Each row is a point on a tangle of strands that fork, close into loops and nearly touch. The rows are in no order.
In the rows, zero is written as 128.
Two points are linked if the straight distance between their rows is under 145.
z33: 164 123 108 147 66 108 118 145 87 39 103 91 130 135 205 132 49 141 125
 160 152 100 98 139 90 141 55 85 128 118 113 153 75 119
z429: 135 103 116 120 141 180 110 123 110 120 158 99 90 158 123 149 151 167 73
 144 106 92 126 88 154 119 142 119 141 87 93 175 53 117
z469: 182 157 140 147 123 124 166 103 102 24 167 105 104 168 134 115 118 121
 82 187 98 149 88 121 114 106 126 121 153 147 152 159 72 95
z363: 89 96 142 113 153 100 126 150 168 134 146 162 140 80 138 95 106 79 166
 73 170 143 165 146 110 120 147 106 114 142 133 117 168 148
z755: 117 130 104 143 124 134 122 127 123 163 126 144 125 79 59 85 153 94 114
 144 90 146 133 176 134 233 121 122 142 107 199 110 167 141
z556: 94 95 82 116 104 162 97 109 133 204 105 103 97 173 101 202 187 174 97
 138 104 94 101 80 197 127 150 153 122 131 70 153 119 128
z913: 78 74 115 114 160 143 161 93 113 85 152 122 113 126 124 91 121 122 120
 120 113 119 170 107 116 192 115 80 125 107 126 184 102 113
z476: 131 113 123 107 93 173 210 73 133 111 136 124 149 162 128 132 97 182 113
 126 103 131 148 72 171 138 164 121 149 138 113 177 103 101
z320: 102 122 124 141 101 141 103 99 120 54 150 134 134 94 142 103 93 99 104
 172 154 137 117 119 91 205 93 83 115 89 162 116 127 122
z596: 132 139 114 118 116 146 183 107 120 104 122 103 126 129 62 79 143 146 95
 147 89 148 117 156 157 198 195 131 144 128 155 168 104 88
z208: 152 162 146 111 178 99 84 174 127 155 129 119 111 105 113 101 121 90 132
 114 174 154 145 174 131 96 142 145 109 132 115 108 136 146
z38: 123 145 148 141 132 111 145 121 131 27 140 122 128 120 129 84 124 99 160
 105 138 163 107 161 120 120 113 119 138 172 165 132 104 116
z763: 157 148 139 126 103 70 76 176 98 132 107 126 161 98 141 85 56 99 136 110
 181 150 130 164 75 145 96 123 68 134 122 109 116 148
z184: 114 154 124 178 115 131 130 120 128 148 138 159 142 106 100 109 144 105
 119 148 98 138 118 138 104 171 99 128 136 110 204 75 173 154
z276: 141 136 167 135 210 125 113 114 123 137 185 178 87 142 150 137 162 107
 107 128 101 139 107 101 105 33 123 153 146 90 133 121 138 95
z422: 197 140 134 140 102 126 140 117 86 18 131 118 119 143 191 118 86 121 120
 167 129 119 88 137 110 112 84 99 139 155 125 152 46 108
z712: 91 126 115 120 138 76 141 146 136 134 116 95 90 187 106 104 148 158 82
 151 44 140 104 121 97 120 123 99 109 131 126 195 88 72
z175: 140 143 134 114 70 175 189 114 124 86 132 136 148 127 152 149 97 140 154
 141 123 135 134 89 159 154 142 115 142 177 134 143 132 136
z344: 169 118 155 117 203 131 123 142 111 121 134 128 74 134 154 132 156 107
 112 71 114 119 150 116 131 67 122 131 156 153 84 191 67 105
z877: 78 109 135 128 69 125 160 144 123 177 95 151 155 127 154 173 103 143 160
 119 111 109 178 94 138 103 101 113 129 169 140 115 191 131
z371: 151 116 118 154 44 90 140 122 102 27 122 124 165 105 198 131 37 133 150
 181 171 107 103 143 79 163 60 81 116 141 146 115 109 122
z605: 183 147 128 103 93 124 122 144 106 151 125 137 155 104 122 118 45 111 99
 150 162 123 133 111 125 142 155 121 85 136 135 110 133 181
z672: 125 131 141 112 186 100 184 92 155 80 178 155 118 149 114 61 109 109 114
 119 105 170 112 115 87 118 173 129 123 142 154 155 145 99
z365: 131 131 131 134 127 72 117 113 125 51 141 137 132 125 183 93 82 88 146
 119 174 153 107 162 67 115 79 102 108 136 151 114 105 130
z239: 143 158 120 128 117 129 117 148 129 136 107 86 132 142 86 142 138 157
 136 147 132 128 95 131 158 145 168 137 133 119 127 112 108 150
z797: 50 78 104 106 89 111 131 134 132 162 133 147 168 142 163 155 66 137 155
 135 112 92 157 71 104 116 125 96 112 124 141 93 190 168
z571: 164 156 156 139 125 193 188 82 137 114 153 130 154 118 81 141 173 165
 159 131 120 149 107 114 187 121 181 185 179 144 119 103 135 126
z909: 141 172 125 173 71 105 122 172 102 131 85 123 142 149 172 174 133 141
 140 158 124 118 133 146 102 74 79 150 121 154 170 86 151 152
z403: 188 138 141 121 153 160 137 122 111 66 150 132 103 166 161 146 149 118
 153 105 132 137 118 126 145 68 97 142 172 159 88 172 62 107
z154: 130 88 99 117 99 146 106 154 134 156 82 102 156 132 150 178 107 155 175
 79 145 83 164 116 180 122 149 127 125 162 69 149 125 149
z306: 123 134 137 113 225 121 84 125 149 197 169 147 102 112 89 113 169 132 82
 114 112 136 113 139 103 92 152 140 127 57 111 126 168 130
z830: 57 63 127 118 145 104 126 152 117 122 121 105 114 128 135 122 126 136
 119 110 95 128 161 134 135 186 103 77 118 102 122 175 120 113
z857: 183 157 122 104 118 158 121 163 108 152 109 123 136 99 153 137 53 101
 145 137 162 136 167 110 142 93 159 133 119 172 122 145 132 156
z410: 130 128 126 101 141 104 94 189 119 176 92 105 132 134 152 153 124 130
 165 66 155 120 154 149 154 82 133 140 105 168 80 168 126 127
z82: 195 164 147 164 178 146 98 141 104 173 171 160 114 129 134 165 137 89 71
 170 98 130 101 111 110 70 113 162 138 86 143 133 136 111
z783: 147 113 145 98 203 130 76 171 137 167 133 118 119 112 155 107 127 99 158
 63 179 106 166 152 126 87 152 137 97 133 68 150 121 147
z666: 119 121 133 170 85 164 93 117 104 73 139 138 152 89 180 131 124 108 120
 154 180 106 155 145 93 177 66 113 97 86 132 91 116 149
z37: 96 116 129 104 176 142 172 60 155 142 171 171 127 110 89 79 155 102 109
 98 118 151 135 91 130 162 174 116 157 98 160 120 168 125
z211: 136 132 93 145 99 189 99 101 121 177 131 123 102 160 98 199 181 168 84
 178 88 103 112 89 170 121 133 168 156 110 107 126 130 154
z818: 74 141 110 123 106 84 188 137 157 109 103 76 129 180 97 97 159 180 132
 137 54 154 95 140 127 149 157 120 131 151 157 167 98 94
z40: 122 144 129 108 95 124 196 113 153 103 89 80 149 170 64 96 149 163 140
 124 84 158 129 142 173 156 183 146 139 175 142 188 80 74
z408: 112 92 97 99 87 189 186 72 126 157 114 99 128 182 106 145 150 201 127
 122 102 114 140 83 183 149 200 150 153 121 86 147 93 106
z888: 146 159 124 120 63 174 198 112 139 84 110 124 181 96 105 133 105 139 162
 139 124 144 127 140 167 172 163 131 162 171 192 119 135 144
z554: 158 149 146 109 139 163 202 51 152 124 145 123 159 151 61 101 164 180
 142 113 130 155 104 106 164 155 218 165 153 105 139 101 127 116
z230: 119 118 120 124 150 126 180 74 147 124 152 158 118 129 94 101 95 94 117
 149 87 144 134 103 104 152 147 106 124 131 166 121 143 122
z774: 131 125 106 79 214 130 102 115 148 228 148 131 119 143 86 111 182 138
 119 106 113 99 117 137 143 136 193 134 140 81 121 114 189 150
z825: 173 157 139 137 146 133 106 139 148 115 144 130 119 112 122 116 155 118
 136 135 159 147 95 146 130 117 136 141 141 107 128 109 136 148
z930: 59 89 116 119 144 118 137 172 136 143 119 131 142 107 136 118 130 109
 146 93 126 132 166 133 131 142 133 101 111 130 131 148 146 129
z759: 117 94 127 121 88 95 127 166 103 109 82 111 166 122 183 139 40 109 172
 95 161 117 165 146 112 129 86 85 102 163 113 142 119 130
z601: 146 134 142 117 192 128 162 98 149 39 163 137 117 122 113 86 137 98 128
 120 127 176 114 133 122 138 147 136 154 151 138 160 80 90
z212: 110 125 142 144 102 89 82 162 96 214 109 141 168 88 133 111 83 90 93 139
 140 135 183 161 50 165 90 121 65 114 146 61 164 156
z827: 119 116 113 91 185 129 169 110 160 221 122 124 114 158 66 105 176 181
 130 97 90 128 134 134 163 121 219 150 149 112 124 139 169 113
z669: 169 130 113 108 89 100 110 168 71 98 91 95 153 107 189 119 33 94 127 120
 161 135 158 182 99 146 80 108 67 149 111 151 89 112
z337: 67 108 105 147 173 131 55 149 128 177 137 117 104 116 152 167 203 133
 115 126 119 88 140 121 112 116 87 126 93 62 91 113 170 139
z948: 105 101 112 111 162 131 66 143 135 189 126 117 101 153 137 181 162 140
 131 121 124 92 142 107 126 89 123 147 115 112 89 136 144 144
z553: 145 120 113 94 138 145 129 148 101 204 110 135 127 114 117 151 63 113
 127 111 113 125 185 99 159 122 173 134 110 150 101 177 149 138
z381: 116 144 143 150 75 140 128 144 115 161 97 148 126 159 146 205 150 126
 155 161 102 103 140 113 142 81 96 140 143 167 153 110 173 148
z675: 97 102 91 115 95 180 151 79 131 152 117 109 86 166 97 162 184 199 72 146
 93 82 98 89 208 163 159 155 152 123 71 161 74 87
z931: 107 129 148 133 193 141 151 106 161 163 148 169 127 86 93 128 185 98 148
 96 118 136 138 133 158 140 141 131 175 105 160 97 194 120
z545: 115 111 150 117 149 55 115 116 145 69 131 179 133 95 150 57 72 81 158 75
 208 161 114 140 58 109 101 127 89 155 124 82 145 153
z720: 143 133 138 101 156 166 160 101 163 144 121 113 138 130 115 151 180 147
 171 100 142 129 107 113 203 97 192 169 168 140 117 119 162 137
z976: 148 141 142 131 134 91 123 125 96 93 140 100 88 171 133 98 106 148 76
 172 78 125 102 117 95 92 120 112 122 120 125 172 75 86
z16: 109 125 164 188 144 106 88 125 168 145 158 179 137 88 127 110 203 116
 103 132 169 133 129 153 84 148 75 132 128 56 156 28 182 152
z910: 154 152 160 189 130 156 74 125 107 122 141 142 120 82 161 135 162 66 92
 147 160 124 164 179 83 148 63 136 105 75 133 81 127 133
z908: 116 138 118 91 145 133 212 82 170 158 128 113 138 176 51 71 158 167 138
 123 99 156 125 100 147 139 201 156 156 138 154 124 146 122
z814: 107 111 123 120 115 88 109 142 145 192 127 176 171 91 141 101 60 96 135
 117 157 124 180 132 62 134 113 110 74 110 137 62 171 159
z833: 162 116 150 101 213 109 87 145 140 95 151 121 90 138 166 104 128 108 161
 68 158 131 119 129 100 68 124 133 125 114 79 152 78 131
z264: 131 80 102 117 180 157 60 150 119 142 144 116 98 154 135 174 164 146 95
 119 134 75 128 103 138 102 115 148 107 88 56 154 87 126
z768: 143 156 112 131 83 115 136 176 131 110 80 84 157 133 108 151 109 167 163
 127 128 150 93 166 189 150 140 146 118 168 123 152 111 140
z269: 168 143 121 150 60 152 111 135 121 93 83 97 100 163 160 190 147 164 144
 147 150 96 94 110 192 98 97 132 160 170 80 143 81 136
z938: 115 85 91 114 61 106 121 178 135 136 52 88 163 155 163 176 67 146 196 94
 164 98 149 122 143 127 112 105 104 158 85 138 108 139
z113: 128 149 149 159 125 121 107 139 86 190 127 153 118 86 153 134 115 65 86
 138 126 135 179 168 78 148 69 118 112 118 157 91 157 134
z530: 191 183 131 135 88 91 83 163 120 126 106 131 153 85 112 96 54 108 116
 157 180 151 118 165 118 150 141 134 91 147 152 106 145 151
z9: 82 99 116 138 144 148 117 97 94 68 159 120 99 116 130 103 117 129 88 171
 109 135 135 116 87 186 94 93 126 75 138 152 105 133
z43: 80 123 126 150 166 109 55 150 157 139 155 128 108 146 152 147 209 132
 107 129 117 99 101 142 78 95 85 130 130 72 122 82 151 137
z196: 117 127 94 170 68 151 88 121 102 165 98 122 90 169 140 219 173 168 102
 194 81 77 87 85 153 96 70 163 142 133 104 112 114 131
z677: 102 144 125 140 112 131 132 119 97 96 128 121 132 102 87 96 132 104 118
 168 99 166 121 168 141 229 142 116 141 127 192 144 114 97
z462: 128 128 151 115 226 109 122 113 171 169 186 180 97 126 114 99 133 96 107
 106 119 150 117 104 100 75 143 138 145 96 131 122 162 116
z788: 146 156 117 131 40 117 177 140 157 112 87 100 178 108 96 123 67 155 162
 153 150 168 107 153 178 161 182 133 133 173 155 136 136 126
z256: 153 150 140 177 125 130 108 104 149 164 169 199 128 77 71 114 162 88 100
 144 144 122 94 132 77 157 86 125 136 74 193 51 190 156
z467: 106 129 110 149 31 138 136 112 97 123 89 98 109 161 134 187 169 192 120
 176 94 103 91 107 192 117 102 142 147 164 96 134 104 110
z164: 89 122 160 151 172 99 79 129 147 120 150 148 129 110 165 127 173 122 141
 119 178 139 130 167 74 113 96 131 113 95 135 65 164 147
z112: 100 143 148 155 93 87 128 173 149 111 108 124 162 131 159 151 155 155
 174 124 156 99 126 159 94 97 76 135 104 159 160 75 168 148
z761: 119 124 151 98 156 71 144 134 178 124 145 168 161 103 109 79 61 108 158
 77 177 143 118 105 86 98 156 111 100 150 116 100 155 163
z969: 120 144 153 119 166 181 158 116 146 165 128 147 129 113 94 136 190 109
 176 90 121 143 142 148 196 113 177 149 181 149 165 131 171 86
z744: 169 138 144 148 117 174 132 141 121 93 108 124 101 139 164 187 186 145
 150 113 129 108 121 122 186 66 106 154 176 164 53 143 69 119

A piece is two or more points that can be reached from each other along the links. Count, over all rows, the pieces, the separate loops (a circle has one, a figure eight two, a Y none), the forks (points with three links) and the tips (points with one).
pieces: 4
loops: 1
forks: 1
tips: 7

A tip is a point with one link. Name the tips that can be reached along the links from each point below, in the order of the rows.
z408: z553
z827: z82, z814
z712: z429, z371
z877: z797, z112
